Each row is a point on a landscape with many peaks, with its height.
From any point a climber steps to the highest of the 3 points nearest to it. It stops when none of these is higher. Distance is the straight distance between rows; heights are no part of it.
Nos h=528: 21.4 -14.8 -13.8 15.3 7.0 -29.2 -27.9 10.4
kuzo h=529: 38.7 22.7 -0.4 22.5 -28.2 -18.1 -19.8 61.7
Dazi h=489: 16.1 2.9 8.2 -27.6 -4.0 -25.4 -20.8 -20.1
dugu h=905: -9.8 -24.9 -22.8 39.0 26.1 -27.5 -35.2 41.8
Lop h=456: -3.4 -8.8 -8.3 20.6 23.0 22.5 1.3 -41.0
Nal h=592: 14.5 10.4 8.6 -44.0 -21.3 -31.0 -8.6 -2.1
mobov h=431: -2.1 6.4 -7.0 25.3 16.6 40.9 34.0 -43.7
redul h=480: 3.7 -17.4 -3.5 15.5 16.7 9.4 -7.6 -32.5
futol h=633: 36.7 15.4 -2.1 -8.7 -22.2 -27.7 -15.6 26.8
ligum h=859: 38.1 40.6 15.1 -31.5 -41.7 -15.8 -12.2 31.9
geted h=458: 11.4 2.7 -20.9 35.4 -5.5 -24.3 -24.8 85.8
kot h=683: 34.8 25.2 5.1 -25.5 -26.0 -29.9 -9.9 23.9
Beg h=310: -22.0 20.4 -6.5 -22.3 -14.7 47.9 88.7 -26.0
kig h=356: -24.0 9.1 4.5 -22.4 -1.7 44.9 45.3 -49.5
Dape h=542: 33.7 30.6 3.4 21.9 -35.7 -4.4 -27.5 62.3
Kel h=452: 6.3 -20.2 -5.0 18.0 11.5 0.5 -17.2 -19.5
tulo h=710: -21.4 3.3 25.4 -81.0 -30.7 -28.3 6.6 -6.7
sisu h=444: -3.0 -2.1 -1.4 5.5 12.5 21.8 11.2 -43.2
dase h=692: 21.0 -10.8 -14.6 22.5 5.7 -30.1 -31.0 46.3
Dop h=259: 20.3 20.5 -4.7 37.6 -19.3 -13.3 -22.9 85.9
Dupev h=415: 7.9 7.9 -14.2 31.5 15.6 42.8 50.5 -35.3
vakap h=435: -4.8 -8.6 -5.0 31.0 16.4 29.1 16.1 -35.3
neb h=648: -12.3 6.5 25.2 -75.1 -30.0 -26.2 0.2 -2.3
Mivid h=810: 0.2 -18.2 -23.5 25.2 24.9 -28.9 -32.0 55.5
gef h=815: -4.8 -17.2 -15.1 45.1 27.4 21.3 -4.5 -19.2
kunus h=325: -15.5 -21.4 -12.9 58.2 39.3 27.4 -0.3 -13.7
Gagep h=549: 24.0 -7.0 -5.9 -0.1 -1.6 -34.6 -25.5 17.4
faf h=618: 19.2 36.1 18.9 -50.2 -42.6 -19.9 -6.0 25.5
narap h=790: 11.9 28.6 17.6 -62.5 -33.2 -27.2 0.3 13.9
feken h=565: -2.8 -6.6 6.8 -27.6 2.1 5.2 -1.8 -44.5
vik h=510: 9.4 -15.1 4.4 -16.3 2.8 -9.1 -9.8 -32.2
lisek h=48: -25.6 -17.5 -23.3 67.8 47.1 33.7 12.5 4.7
seki h=377: -9.0 24.0 -5.7 -5.5 2.7 43.8 81.0 -31.9
dibug h=241: -29.4 17.6 10.0 -28.6 -6.4 44.1 74.8 -39.9
Kofe h=522: 3.6 -9.0 1.7 -3.7 4.3 0.4 -13.3 -38.5
Pugek h=628: 37.6 36.1 10.5 4.3 -42.3 -14.4 -19.7 40.7
muga h=853: -5.0 -28.8 -15.4 37.3 27.8 -22.8 -33.7 20.4
fon h=582: 31.0 -2.0 -0.7 -14.6 -12.6 -32.3 -19.4 6.4
Remim h=880: -44.8 -10.5 35.2 -75.3 -22.4 -22.1 15.1 -13.0
Vub h=630: -2.9 23.5 30.3 -72.8 -38.0 -28.8 4.5 20.5
mar h=570: -34.2 -29.1 -26.1 57.5 50.7 23.1 -13.4 11.4
fugi h=406: -27.3 2.4 16.8 -31.4 0.6 26.3 21.8 -47.8
sav h=434: -12.3 0.5 7.5 -12.9 1.1 27.5 17.4 -51.5
vog h=627: -21.3 3.9 37.0 -86.0 -40.3 -29.0 14.0 10.2
bos h=593: 41.2 5.9 -2.9 9.7 -17.9 -32.1 -21.9 33.5
taga h=437: -7.8 5.7 -2.4 6.3 9.1 36.6 30.5 -50.7
Vedo h=599: -36.1 -35.3 -27.0 45.1 46.4 6.7 -25.3 32.3
sot h=422: -6.4 13.2 -1.0 -3.4 7.6 46.2 55.5 -47.1
fof h=806: 10.3 -4.6 -17.0 31.4 3.6 -31.6 -30.3 68.9
Lav h=436: -4.9 -6.2 -12.2 44.5 25.5 33.9 13.4 -27.2
dal h=631: -26.5 -36.2 -15.6 49.3 39.0 6.1 -20.8 20.6
kepog h=502: 13.9 -16.2 -4.2 5.5 4.6 -22.0 -19.7 -7.0
lev h=856: -41.1 -6.0 26.7 -59.5 -10.4 10.1 14.2 -45.5
fisu h=493: 24.1 35.2 9.5 41.8 -30.1 10.7 -31.8 77.1
zut h=566: 25.8 -0.4 -10.7 25.5 -10.1 -23.2 -25.9 67.7
dugon h=273: 1.2 1.6 -14.7 53.3 23.7 35.4 41.5 -23.1
ruzo h=706: -25.1 -5.3 24.8 -56.3 -3.6 -7.8 5.3 -34.9
tabog h=705: -18.6 -29.7 -13.5 48.1 39.7 12.7 -20.4 3.4
bivuk h=890: -2.8 -25.0 -7.3 38.2 25.9 -11.2 -24.7 0.0
kuzi h=629: -5.3 -3.1 11.2 -47.3 -8.8 -14.6 -6.5 -33.6
bemi h=503: -45.4 -0.8 22.9 -44.0 -5.6 32.2 31.7 -48.4

For each start below, name the point where the climber stops.
neb => Remim
Gagep => ligum
Nos => dugu
Dazi => narap
Dop => fof
fugi => lev
dugon => gef
vog => Remim
bos => ligum

Call two points neighbours if one is among the 3 nearest of the other. Go from one point of each pair to the other, from neighbour to neighbour, staying as high as possible. Name the lowest point that can't be avoided.
ligum, Remim => faf
narap, Remim => Vub
bivuk, dugu => muga
